Points on a hilly landscape, in no order, each with its height.
From any point a ball rolls to the lowest of the 2 points nearest to it. It stops when none of these is lower. Distance is the straight distance between rows; heights are no part of it.
Lela h=43.4: [-9.3,9.3,10.6,-12.0,-29.0,-23.5,-25.3,-0.5,23.8,-16.0,-39.2,12.3,-10.9,-2.7,-0.5,-4.9,-3.0,-31.8,10.2,-25.0,29.7,-1.2,40.3,-3.4,-35.8,-4.5,9.8,11.0,15.4,20.1]
dofev h=41.7: [-15.7,-20.5,-40.1,18.4,8.9,-8.5,10.7,-17.3,-23.8,12.5,48.8,-27.1,10.5,17.6,29.8,-13.2,10.2,16.9,5.1,-18.9,23.5,10.3,12.8,-24.9,32.8,-24.9,4.4,-43.4,11.9,7.9]
kotar h=28.8: [9.1,6.0,1.9,-3.8,14.5,16.7,24.6,-2.2,-7.0,-9.9,2.8,8.1,17.4,-3.2,-14.0,2.9,-23.9,32.0,4.9,14.2,-10.6,39.0,-21.5,-0.7,11.5,2.9,-9.3,-1.5,-2.1,-6.3]
zetek h=22.1: [-24.7,-19.2,3.8,3.2,-3.6,0.3,0.7,1.0,8.0,-11.9,-7.6,-15.3,17.9,15.2,33.8,-37.4,-3.1,19.5,25.1,-25.2,12.1,37.1,12.5,-13.2,-3.0,-32.6,-10.2,-8.2,1.9,-11.9]
Geruz h=66.8: [5.5,-19.7,-46.0,26.1,0.4,-7.8,3.8,-36.9,0.7,9.2,24.6,-12.1,-18.1,6.5,18.5,-1.3,4.4,-3.5,-28.6,14.6,29.7,-3.9,6.8,9.8,13.6,-22.1,15.3,-49.2,10.2,-11.0]
mova h=44.5: [4.2,-17.9,-15.3,8.8,19.0,-18.9,4.3,-23.4,-29.5,35.4,33.9,-9.0,12.2,-5.7,7.5,15.8,12.8,30.7,-42.0,4.4,2.6,31.2,-15.5,-8.8,20.5,-16.6,-11.5,-18.3,17.5,-2.4]
zon h=53.0: [-11.2,-18.6,-20.0,35.1,4.8,-11.8,22.1,-37.7,-20.4,28.0,-12.8,-7.2,-16.9,-10.4,43.4,-22.2,2.7,9.4,-3.7,-20.4,5.5,-13.8,-5.6,-13.1,13.4,-32.5,-3.7,-8.4,17.3,1.2]
lale h=25.5: [13.6,8.6,13.1,15.5,8.8,4.4,13.0,-3.8,-21.1,-8.2,-19.3,11.6,41.2,1.5,-19.6,8.0,-6.9,38.1,-22.5,5.2,-7.0,39.5,-20.0,5.2,17.1,-1.7,-26.4,8.6,-0.3,-39.5]
gofiz h=17.5: [14.6,4.3,26.6,16.3,10.6,8.6,2.1,8.9,11.6,0.2,-25.4,13.3,34.6,10.9,-1.8,-13.6,-13.4,18.4,14.8,3.2,1.3,29.4,-15.1,14.1,-12.8,20.2,6.3,45.5,-2.3,-31.1]
Vini h=32.1: [-14.3,34.6,14.4,-5.5,21.9,40.4,27.7,10.3,-26.6,3.7,35.8,-9.9,-16.9,6.4,-17.0,25.1,-19.1,-4.3,-9.2,16.3,-12.1,-3.7,-26.0,18.8,-7.1,23.2,7.4,12.5,-3.5,26.1]
Gep h=38.4: [0.6,1.5,-18.1,-30.5,9.5,21.9,-9.0,-7.2,-17.5,-1.4,19.8,3.8,4.9,-1.2,-25.9,15.8,9.2,-9.6,-15.6,13.2,21.6,5.5,2.9,17.3,-7.7,26.0,16.2,-23.9,10.2,15.9]
zivov h=15.1: [6.8,6.5,-6.0,-21.6,-12.4,11.7,-2.3,21.5,24.1,-26.0,-48.4,9.2,1.0,3.4,-8.1,1.1,-23.1,-15.7,5.5,-6.1,-7.2,32.7,29.0,5.5,-29.0,-11.4,-9.4,15.0,-7.7,-0.1]
dufe h=27.3: [-6.9,14.7,27.5,-14.8,11.9,24.0,-3.2,17.3,-3.8,-34.4,31.0,24.9,-4.7,22.8,-13.8,29.5,3.1,5.9,5.1,9.3,-40.3,2.9,-22.8,4.1,-3.0,30.2,-1.7,18.9,1.7,7.0]
Gek h=27.1: [-1.1,-13.9,-31.2,-22.7,14.7,16.2,2.3,7.9,-5.1,-17.5,42.0,-26.4,11.7,8.9,-1.4,0.4,4.1,14.6,22.8,2.6,8.6,17.1,1.2,-1.0,24.0,-6.9,0.2,-30.1,1.2,4.7]
Toz h=18.4: [18.0,-7.9,-14.5,-9.5,-1.9,-7.1,-13.4,17.7,2.8,-11.3,-2.1,5.8,-0.8,7.5,19.3,1.7,27.4,-0.3,36.4,-5.9,-0.6,-3.6,23.8,-14.7,-17.8,-12.2,-8.7,-13.9,-3.6,4.1]
Nilup h=32.8: [35.4,7.9,6.0,3.5,3.0,-5.9,-24.9,-1.9,1.3,3.1,-20.7,7.1,28.2,-15.3,-26.2,13.6,4.9,12.5,-9.5,-2.2,-10.7,-5.5,-5.0,29.1,-3.2,24.6,14.3,18.9,6.3,1.0]
ladab h=36.8: [-13.5,17.0,-7.0,-28.6,-1.0,21.6,-22.2,0.3,-9.0,-11.3,35.0,17.9,-3.8,0.3,-20.7,16.9,6.0,-12.6,-2.6,9.2,-1.2,-7.0,7.4,24.1,-10.6,40.7,19.9,-3.4,14.5,37.3]
Vip h=14.4: [8.7,13.1,13.5,-2.7,0.3,14.5,14.0,18.6,-10.7,-4.3,-30.6,33.9,-3.6,-13.8,-11.9,6.5,-9.1,-16.1,-1.2,5.4,-44.6,-5.1,8.5,0.0,-11.7,31.0,-5.0,21.9,-6.4,20.9]
geret h=49.7: [-3.7,-13.3,-12.6,30.8,14.1,-17.4,5.0,-41.4,-18.1,34.9,27.4,-11.7,-11.6,-15.3,26.2,7.8,1.8,20.0,-57.6,4.2,2.6,0.1,-14.3,10.8,31.6,-26.2,-6.2,-13.0,12.6,0.1]
vop h=43.5: [8.8,-4.5,-23.5,13.7,-32.8,-25.3,-4.1,-8.9,16.7,-19.8,-6.9,-2.0,-21.0,6.9,27.5,-13.8,8.2,-12.8,11.8,-9.7,60.1,-32.5,25.3,7.5,2.6,3.1,2.5,-35.0,-4.7,9.9]
ges h=33.6: [-13.3,38.7,26.8,15.6,11.0,32.4,22.8,5.8,-14.8,11.6,28.0,-3.2,-18.3,-5.8,-29.3,34.1,-8.8,-19.0,-21.4,11.3,-33.9,-20.1,-22.0,21.2,-9.2,38.6,16.2,34.3,8.1,27.7]
Vetu h=33.1: [7.3,-19.8,6.1,-12.5,6.9,21.4,23.6,19.7,-14.4,-9.4,14.0,-11.6,-11.2,43.3,10.4,-28.8,4.4,-2.8,21.3,10.3,-36.0,24.3,3.3,-21.4,-13.5,-14.7,-17.4,-11.5,-20.3,-4.3]
Nuvog h=34.5: [1.7,-21.6,-24.2,8.0,15.4,-3.3,9.0,-9.5,6.2,-5.7,33.0,-4.9,4.9,11.3,24.5,-0.3,5.1,24.4,3.2,-0.9,12.3,21.4,20.3,-23.9,22.8,-28.8,-4.3,-38.0,-0.6,-7.8]
mez h=52.3: [-6.3,-10.0,13.1,27.4,7.8,-18.5,3.8,-28.3,13.4,19.0,-32.1,-2.3,-36.9,-29.3,15.4,-14.2,-16.8,10.2,-31.3,0.2,-5.4,-26.8,-29.5,1.2,23.8,-14.8,-6.1,27.1,8.0,-13.2]
tum h=42.1: [25.3,-4.7,-4.1,14.8,-14.6,-37.1,3.1,-7.7,12.0,14.9,-48.0,1.1,-20.1,-23.0,26.6,0.0,5.7,-14.9,1.0,-8.5,16.7,-19.9,4.8,3.3,-9.4,-10.6,0.8,11.3,12.4,11.3]
Razit h=12.2: [-15.0,15.4,-7.4,-28.2,1.0,26.4,15.4,-5.3,-15.5,-7.0,22.5,10.5,-4.4,1.0,-0.5,-11.9,-8.7,-9.8,36.9,-3.8,22.1,-22.4,4.4,-10.4,-3.7,11.4,0.7,-16.1,-16.0,33.3]
reg h=70.8: [-16.6,-16.7,-9.8,28.0,-5.4,-9.8,-6.2,-14.7,11.5,-6.2,-11.1,-16.5,-48.0,18.3,40.3,-23.7,-5.4,-5.0,-20.0,10.8,-12.5,-23.2,-9.0,-11.1,-15.4,-52.1,4.0,-16.9,13.7,-20.6]
Gile h=58.2: [13.7,-18.2,-19.5,39.5,9.0,-14.3,14.1,-29.2,-9.6,26.0,13.4,-1.3,-25.1,2.0,25.4,4.1,4.6,13.2,-42.7,17.3,0.2,-2.6,-10.0,-8.2,2.3,-35.2,-1.3,-31.9,0.8,-24.4]
foso h=25.0: [2.6,-20.1,28.6,11.6,5.1,-7.6,-3.1,-1.8,0.0,26.1,-3.0,-18.3,47.1,-28.2,-42.5,2.5,-1.5,24.3,-16.3,-3.5,2.3,-3.5,-15.9,16.2,34.7,12.2,-13.4,22.3,0.5,-30.3]
suf h=18.3: [23.4,1.5,20.2,0.1,-3.5,4.5,7.1,26.7,-17.4,4.2,2.6,15.8,18.8,-18.0,-24.5,21.3,1.9,-5.1,-9.3,16.7,-52.0,-7.5,-12.6,14.1,13.2,43.9,-11.6,22.0,-11.2,3.3]
pas h=33.0: [25.6,-9.0,-2.6,9.0,-5.8,-27.3,3.0,-24.5,3.8,20.9,-25.0,3.0,-15.1,-15.3,23.0,3.1,18.4,5.0,-27.2,11.1,25.6,-27.2,-1.8,7.8,0.6,-0.1,7.3,-10.0,0.8,2.5]
nusif h=11.6: [-17.1,53.6,17.4,12.0,-3.4,21.4,-7.2,9.4,13.4,-10.9,14.7,26.6,-24.0,-1.0,-3.1,2.4,-25.8,-17.7,37.3,10.6,-28.6,-10.5,7.6,-2.8,-19.7,21.7,15.6,38.1,-21.0,35.8]
zatab h=16.0: [-29.9,-8.9,7.9,-29.7,-27.8,-2.8,6.9,24.4,13.7,-20.4,-6.7,-26.0,16.0,1.7,10.7,-24.7,-3.9,-6.8,51.2,-24.1,1.3,2.7,6.1,-26.9,-1.0,-15.0,-20.7,-28.5,-14.2,-3.7]
Pemut h=18.1: [3.5,19.9,6.5,-6.0,8.2,-6.1,-11.7,-17.5,16.0,-1.8,4.2,15.0,10.4,-13.8,3.6,7.5,0.8,18.5,15.1,3.3,37.1,-9.8,-9.0,5.1,-7.4,1.2,9.5,0.5,20.2,12.0]
Natug h=20.3: [10.7,-3.4,-17.5,6.3,0.4,-18.3,-16.6,-31.8,-6.1,31.4,2.8,-11.3,-14.1,-22.3,-0.2,19.6,11.7,4.1,-40.5,8.3,34.4,-18.3,-25.2,35.1,3.0,4.9,15.9,1.8,16.1,4.7]
Kis h=10.9: [15.8,5.7,9.7,-10.0,-12.1,1.8,4.7,21.1,-3.4,-12.2,-44.5,26.2,0.2,0.1,-21.2,13.0,-3.0,-13.8,-3.9,6.3,-34.8,22.9,11.8,3.7,-23.3,9.7,-24.4,23.0,-11.7,-7.9]
fedi h=28.4: [18.4,12.8,2.5,18.5,-3.3,-22.2,-24.2,-16.5,-8.4,11.4,-20.9,-6.0,8.9,-21.3,-36.4,21.3,-1.2,9.5,-51.4,9.1,19.0,-17.3,-16.3,40.7,12.2,15.7,3.5,12.6,8.4,-9.4]
nemup h=38.1: [-9.3,25.5,-7.0,-12.7,-23.9,20.4,-7.3,-3.5,-8.0,-11.6,36.1,24.5,-17.0,-6.0,-5.4,4.7,-7.0,-24.9,21.8,3.2,-13.4,-26.7,4.5,18.4,-5.3,45.8,28.2,7.0,4.1,46.7]
pesu h=39.8: [-4.1,27.5,-2.9,-3.4,-32.4,-0.7,-3.1,4.0,17.9,-21.4,-5.0,35.8,0.0,-6.4,-1.1,-0.8,-15.1,-17.3,24.1,2.1,-0.2,-12.9,27.0,-8.8,-19.0,40.5,29.8,1.5,22.9,42.8]
Nifil h=35.5: [14.9,-1.5,6.2,-14.1,20.7,22.5,26.2,21.6,-22.9,-8.8,27.3,-5.6,-23.2,18.8,10.2,4.3,5.3,-1.9,0.0,13.4,-40.2,1.8,-4.1,-7.6,-9.1,1.4,-9.8,-6.1,-20.4,22.5]
pirut h=29.7: [17.2,-30.0,8.4,18.1,7.7,-22.6,-4.4,-3.4,-9.9,39.7,4.7,-23.5,23.7,-29.4,-8.7,1.1,9.5,22.7,-28.2,-5.1,1.0,-13.8,-18.6,16.2,26.0,-6.0,-14.5,13.7,-7.2,-24.1]
fuzo h=48.3: [-2.9,-7.1,-14.1,24.5,-5.9,-20.1,10.2,-23.8,-1.8,16.2,-40.6,-12.1,-30.3,-22.8,38.9,-20.2,-4.3,1.8,3.6,-11.3,6.9,-28.0,-12.5,-3.5,7.4,-37.4,-4.5,15.4,19.5,4.2]
Matuv h=27.0: [-6.7,-6.3,-3.3,-20.0,-37.3,-26.7,-16.0,19.6,32.3,-19.6,-3.0,4.8,1.0,-2.5,3.0,-14.6,16.4,-31.4,16.9,-9.2,22.2,-19.4,30.0,-15.1,-0.1,18.4,4.2,-56.6,-19.8,1.6]
pamut h=21.6: [4.2,-3.3,15.8,22.0,17.6,5.9,-1.3,-14.6,12.8,12.2,-37.5,3.6,5.5,-2.0,9.7,-21.7,-13.9,6.6,18.3,-18.0,22.9,21.8,-10.8,-9.1,-21.9,-11.3,6.7,34.9,12.1,-25.6]
vuvos h=46.0: [-18.3,-11.1,-12.1,-10.8,-24.1,-21.7,-6.2,-1.6,13.7,-6.0,-42.4,-26.5,-12.1,5.3,18.4,-4.7,-5.3,-36.2,17.1,-33.0,38.6,-1.0,37.9,-3.7,-31.4,-33.2,-2.8,11.4,14.5,-0.9]
lel h=5.1: [-12.5,5.0,0.1,-26.8,-16.9,12.2,2.0,34.9,16.2,-28.2,4.8,-6.7,-21.4,11.5,2.7,-13.6,6.7,-36.9,27.8,0.5,-23.3,-24.6,30.1,-5.9,-2.5,4.3,-3.6,-30.3,-25.9,20.9]
Puf h=37.7: [0.8,4.6,-11.3,-22.1,-2.0,12.6,-8.5,19.4,-11.7,42.2,-4.6,-16.7,26.7,-33.3,-41.9,22.2,-0.1,-6.1,-26.9,17.1,12.2,1.2,-6.3,24.5,18.7,36.8,1.3,21.2,6.8,17.2]
Nosi h=32.9: [20.3,5.0,30.6,25.6,-15.1,-32.2,-16.0,-3.6,7.4,5.6,-25.9,2.7,20.9,-23.1,-36.6,22.4,6.0,14.9,-42.5,-2.6,7.7,-41.3,-5.1,21.9,23.6,10.0,-5.7,17.8,-1.6,-22.5]
Fupuz h=35.6: [35.2,-23.7,5.1,1.7,16.9,-14.7,-9.8,-0.8,-16.4,21.8,21.9,0.4,18.7,-3.4,9.5,15.6,21.2,17.2,-8.9,-5.2,3.8,6.5,-19.0,5.8,3.3,0.2,3.6,16.7,-4.9,-19.1]
gotis h=36.0: [38.1,2.5,-6.1,15.5,2.5,-11.5,-22.0,2.6,8.3,-22.9,-40.5,13.7,6.6,2.9,-15.9,3.8,2.9,6.1,-13.6,-5.9,-4.4,1.9,5.9,16.4,-11.2,-2.5,15.7,12.9,-1.7,-5.5]
vunas h=37.0: [18.1,-12.8,34.3,25.8,1.8,-33.2,-12.8,5.2,11.2,8.2,-39.1,9.2,0.5,-15.0,-4.4,20.2,11.4,15.8,-38.4,-7.5,-9.1,-25.5,-5.1,8.9,12.3,-5.1,-7.6,33.3,-7.3,-27.2]
pepog h=78.5: [30.2,-24.3,-2.1,20.8,10.3,-20.2,1.8,-0.7,-6.2,31.8,-17.1,-15.7,7.1,15.6,9.0,-25.1,28.5,15.7,-6.2,15.2,-28.3,35.8,1.3,-10.1,10.8,-24.9,-20.7,1.5,-3.3,-37.5]
Zusom h=41.1: [35.7,-3.2,-11.8,5.6,-15.0,-24.3,-32.4,-9.4,26.1,-24.0,-17.3,11.1,-15.5,21.7,-13.1,-1.6,15.8,-14.5,-12.3,3.9,-5.3,-2.0,21.0,8.2,-23.0,-18.5,25.2,-18.2,3.6,-1.0]
bogi h=19.8: [9.5,-10.7,-12.5,-6.3,1.6,-17.4,-11.9,5.8,21.5,-9.0,-30.2,4.4,-15.6,4.0,28.4,7.1,15.5,-5.5,6.7,0.5,11.1,13.7,28.7,-6.1,-18.9,-33.0,-20.5,-0.2,3.2,-15.0]
nolip h=12.5: [11.0,43.3,19.2,-0.2,14.7,15.9,-4.1,-3.8,11.4,1.3,-11.5,24.2,23.3,-6.3,-31.8,16.6,-18.3,3.8,15.1,27.1,-18.2,8.2,-17.0,-6.2,3.5,26.8,9.9,41.7,-6.0,-5.8]
gakag h=30.5: [18.5,-22.0,-10.0,3.9,11.8,14.9,24.3,10.7,-26.2,5.1,5.2,-13.2,14.8,25.1,24.2,-23.8,5.0,20.9,16.5,1.9,-19.3,36.1,8.0,-16.1,-11.7,-11.2,-12.7,-11.8,-7.3,-1.6]
gitir h=35.3: [-12.2,40.5,17.9,-5.2,-1.3,27.3,7.6,12.3,-18.7,28.3,8.7,0.8,17.0,-18.1,-55.8,36.0,-12.9,-14.4,-22.7,31.0,-27.4,-18.5,-17.6,13.0,22.4,47.6,5.4,36.7,-8.0,11.9]
pabe h=73.7: [-13.2,-33.1,-21.5,40.2,8.9,-11.0,2.7,-16.9,10.6,-3.5,23.6,-29.3,-22.1,33.0,39.8,-25.4,9.6,5.3,4.2,-8.0,-14.0,0.7,-3.4,-13.0,10.4,-46.1,6.3,-20.4,14.2,-32.3]
midom h=12.7: [-27.3,39.9,33.9,-5.8,4.9,30.1,12.0,17.2,19.6,-8.6,11.7,32.0,-20.5,6.8,4.3,9.1,-12.4,-13.8,27.7,6.2,-9.4,-2.8,4.8,-8.8,-23.6,3.3,-6.7,16.9,-25.9,21.6]
Tovo h=21.7: [7.2,-7.8,28.7,-4.0,-9.0,6.2,4.3,22.3,-11.7,16.2,8.8,-2.3,46.8,-17.4,-54.2,25.7,-4.3,11.0,-11.7,3.4,-24.1,-13.7,-9.7,15.1,29.0,38.1,-15.5,28.5,-8.8,-12.3]
mulu h=10.3: [-1.5,3.4,1.1,-18.6,-13.7,11.7,-1.8,25.6,12.6,-30.3,-9.0,25.0,-18.1,10.2,0.4,-0.9,4.5,-26.7,13.6,-0.1,-45.3,-7.9,25.3,-3.4,-16.7,10.5,11.8,-0.4,-11.8,27.8]
Sar h=26.4: [-6.6,-24.2,7.8,30.5,18.9,0.3,15.0,-4.4,-13.5,3.8,-2.3,-7.3,18.3,24.9,31.6,-33.7,-2.6,38.9,-12.5,-17.6,-1.2,50.9,10.2,-14.6,-6.3,-21.0,-2.0,-1.7,1.2,-13.5]
Mil h=36.4: [-9.0,28.4,-3.8,-22.9,-10.6,21.6,-4.5,19.7,-29.3,25.0,5.5,1.7,7.2,-12.7,-44.3,47.0,-0.6,-15.6,-41.8,18.7,-14.6,2.9,-17.4,34.9,18.4,41.8,3.3,28.8,-7.9,29.2]
Kas h=7.4: [-5.8,-11.4,6.5,11.0,17.0,-17.7,-2.1,-11.2,5.3,0.3,-26.0,12.0,-15.8,4.6,16.6,-3.2,15.0,12.8,-20.8,-4.7,1.3,26.5,5.1,-11.7,-10.8,-36.8,-23.5,0.3,6.8,-21.5]
Defe h=30.7: [-2.1,21.3,9.8,-18.5,27.2,29.9,24.4,4.0,-24.3,0.2,27.6,-0.1,8.9,4.3,-19.6,16.4,-20.4,29.1,-9.2,23.2,-7.5,17.2,-27.9,4.0,2.5,12.2,-7.9,10.7,2.5,10.0]
gifid h=10.7: [0.6,3.2,-19.7,-11.4,7.6,1.0,-15.9,-27.8,-8.5,22.7,24.4,-9.1,5.2,-13.2,-0.4,19.7,0.8,10.0,-4.0,-7.1,53.8,0.1,-17.3,23.6,-0.9,-5.5,22.6,5.5,18.2,7.9]
dip h=19.0: [-35.5,-25.3,8.3,-26.3,-5.5,3.5,6.1,28.4,5.6,-17.1,-8.2,-25.1,20.2,23.2,19.7,-32.9,3.6,-7.2,36.2,-26.6,7.0,27.1,15.2,-24.3,-14.9,-24.1,-17.9,-8.2,-5.5,-24.6]
Bup h=11.2: [4.1,-6.2,-12.1,-20.9,-20.5,6.5,-5.6,26.8,5.3,-18.6,6.1,-20.9,6.2,19.4,6.9,-17.4,10.8,-8.8,46.2,-12.5,-4.5,-12.3,18.3,-14.8,-2.6,-13.0,0.7,-28.9,-28.6,7.1]
kilot h=20.0: [-29.6,4.6,9.3,-35.3,-27.6,-10.5,-3.0,22.1,37.7,-13.1,-16.7,9.1,3.9,-14.2,-6.9,-9.4,-4.5,-33.3,6.8,-15.4,29.8,-0.8,28.8,-19.6,-4.8,5.3,-4.2,-32.7,-23.5,-6.1]
Ner h=41.5: [5.1,18.7,9.1,-8.8,-16.1,-2.4,-3.7,5.9,11.3,-7.6,-32.5,21.8,3.5,-6.4,-1.8,-3.8,-8.8,-19.7,44.0,-13.4,6.8,-6.7,19.8,-16.7,-33.5,10.3,14.5,16.2,13.4,31.5]
Vodo h=23.2: [-11.3,-6.0,-4.5,-8.4,16.9,6.2,-12.5,-0.9,12.8,-26.9,20.7,-2.2,14.0,-0.5,4.0,-6.8,1.7,22.3,35.9,-8.3,28.6,5.6,-9.4,2.7,10.9,-3.2,2.2,-10.0,22.2,-3.8]
pab h=18.5: [-18.1,-7.4,-7.4,-30.4,-9.5,0.0,5.7,24.6,-3.1,-16.5,46.5,-13.9,8.6,-10.0,-9.4,-19.4,-9.6,-20.2,21.2,-8.4,2.9,-13.2,-8.7,-19.1,23.3,16.5,-6.4,-49.7,-20.3,-5.5]
nesuz h=39.5: [26.1,-22.1,10.5,-5.5,20.6,-18.1,1.3,-5.2,-24.8,15.6,12.0,21.7,12.9,4.6,-6.1,13.2,20.5,20.6,-24.9,7.3,-12.2,21.7,-18.4,-14.7,4.3,-1.2,-21.0,-4.8,-4.0,-13.9]
dib h=26.5: [-2.1,0.3,19.2,-22.5,12.6,12.1,-9.2,13.4,6.4,-28.6,19.3,18.2,6.8,16.5,0.7,3.9,5.8,10.8,28.2,0.4,-11.2,13.0,-11.6,-4.1,-8.2,13.9,-7.4,11.1,10.5,2.5]
Lok h=35.2: [13.5,27.1,-9.4,2.0,-11.2,10.0,-23.8,1.8,-7.3,-7.9,-1.9,25.9,16.7,-12.9,-30.7,24.2,-4.5,2.4,-15.2,8.2,-14.5,-5.4,9.9,22.0,0.0,48.6,19.1,19.5,10.0,28.0]
disaf h=35.1: [5.8,-4.7,-13.6,-15.0,-23.6,-6.5,-3.5,-2.9,16.8,-15.0,22.7,17.8,1.9,3.5,15.4,2.0,10.3,-15.9,8.3,5.0,40.6,-15.2,22.4,9.7,0.7,22.2,0.8,-49.9,-14.0,12.6]
Motup h=62.3: [-31.8,-20.2,-10.0,1.1,-15.1,-16.5,-0.3,0.9,9.9,-6.2,-14.2,-21.7,0.1,-1.5,13.9,-32.7,6.2,-18.2,9.7,-40.0,31.0,-16.3,19.3,-28.9,7.6,-33.1,2.4,-39.0,-7.6,-20.4]
lorek h=54.8: [-7.7,-15.8,4.7,23.2,0.9,-14.2,5.5,-3.9,2.8,20.7,-35.5,-16.1,-40.2,-14.9,35.4,-9.7,-11.3,11.7,-40.7,17.4,-25.6,-19.4,-23.9,-2.2,19.0,-35.6,-18.0,22.9,-14.5,-21.6]
Rodib h=15.0: [-34.8,13.7,-8.3,-32.9,-11.9,19.5,8.1,16.6,-12.8,-7.9,47.1,-23.7,17.5,-7.2,-14.4,-11.3,-15.3,-16.9,36.2,-9.3,35.6,-31.2,-9.6,-5.7,13.0,23.8,5.8,-34.9,-5.9,15.0]
rosed h=39.0: [4.7,10.8,-16.3,-17.3,17.7,21.9,0.6,-2.5,-15.4,25.8,-3.5,-12.8,22.2,-21.3,-30.9,7.7,-12.0,-3.8,18.5,12.1,10.6,-1.9,-18.8,15.3,6.3,34.1,16.1,28.7,30.3,13.1]
leve h=23.0: [29.6,-7.2,-1.4,-15.5,-2.1,8.4,-5.6,14.2,-21.6,-5.8,25.9,5.7,8.6,5.9,-12.0,27.6,10.9,-2.9,-2.4,14.4,-48.4,10.6,-27.4,20.8,-2.0,22.1,-1.2,12.4,8.5,0.7]
zev h=19.4: [0.9,-6.8,19.3,28.1,16.4,-13.0,3.3,-30.0,-4.1,-4.7,-27.2,3.6,9.8,-1.1,-2.9,-4.2,-0.3,36.0,-31.6,-0.9,-3.4,21.6,-25.5,8.5,0.1,-18.1,-17.9,7.1,23.1,-33.2]
ziga h=9.4: [-22.5,20.9,10.7,-17.6,-0.9,20.7,16.2,22.4,-0.3,-22.5,25.0,5.0,-28.5,3.6,4.9,-14.7,-5.9,-20.3,30.7,-8.2,-7.4,-27.2,3.4,2.1,-1.8,3.2,-9.9,-15.8,-31.3,27.7]
kiru h=76.2: [17.2,-21.9,-29.5,34.0,18.0,-11.5,-4.9,-18.7,-6.1,18.1,9.5,-23.7,-16.5,27.8,20.9,-35.2,23.7,9.1,13.4,1.1,-9.5,19.4,6.5,-17.5,7.8,-34.6,-5.4,-14.3,12.5,-32.1]
bifir h=47.3: [-9.5,-22.1,-5.0,-7.9,25.8,0.3,2.1,-25.9,-33.5,15.6,41.5,-10.9,25.8,8.2,-9.1,1.4,0.1,30.4,-27.2,-4.5,11.6,46.0,-19.2,-12.9,3.4,-3.1,-1.4,-5.4,29.6,5.0]
Rilum h=9.1: [-10.3,62.0,14.6,18.9,1.4,23.8,0.4,-8.5,12.8,-10.6,10.7,28.3,-12.8,7.1,-31.6,17.4,-24.7,-11.2,10.5,22.4,-37.1,-5.2,-2.7,-1.1,3.2,26.4,28.0,45.3,-18.1,19.5]
Bos h=68.4: [-18.2,-11.6,-18.7,6.8,-14.0,-11.3,-3.3,-7.0,28.8,-7.9,-24.7,-25.1,-57.9,19.4,33.4,-5.3,-4.0,-23.5,-27.8,5.1,12.0,-25.5,20.7,-14.3,-13.9,-52.8,6.1,-13.6,-8.1,-19.7]
lerem h=15.8: [-33.8,20.7,14.3,-25.1,-14.0,12.1,-3.7,24.2,35.7,-21.6,-1.5,20.2,1.3,-2.0,-5.5,8.7,-20.0,-28.2,25.8,-6.7,15.7,2.7,21.7,-17.8,-20.7,6.6,-1.4,-3.6,-19.3,4.1]
rizu h=65.6: [-40.0,-23.3,-13.7,2.7,-16.7,-16.3,-8.2,0.8,28.6,0.6,-12.8,-46.8,-31.6,18.2,23.9,-22.3,0.8,-32.1,-15.3,-24.0,9.7,-7.4,25.8,-21.0,-13.4,-54.6,-4.2,-23.8,-1.3,-37.0]
tope h=14.7: [1.9,21.7,24.0,-1.4,28.3,29.1,7.5,-1.4,5.4,5.2,1.4,12.9,14.3,12.3,-20.7,-7.5,-22.0,4.1,37.0,16.9,-8.4,24.8,-23.4,-10.9,-2.4,23.4,11.0,45.2,-14.0,-12.1]
bof h=58.3: [-8.7,-20.3,-18.1,7.6,-3.5,-7.1,9.8,-37.2,-5.7,3.4,0.2,-8.9,-7.9,5.3,22.0,-20.2,20.4,2.0,11.1,-27.4,33.0,-22.8,7.4,-13.1,7.5,-26.2,14.6,-28.1,9.8,1.3]

Where does a ball stop that starts at each point below?
bof: gifid
kiru: gifid
Mil: Kas
bifir: suf
mez: gifid

Call two points neighbours if one is among the 2 nearest of the other. Go from one point of each pair to the other, from neighbour to neighbour, staying as low as possible. Name the highest point that can't be avoided.
Kis and gifid: Gek
Kas and Bup: bogi
lel and Kis: Vip
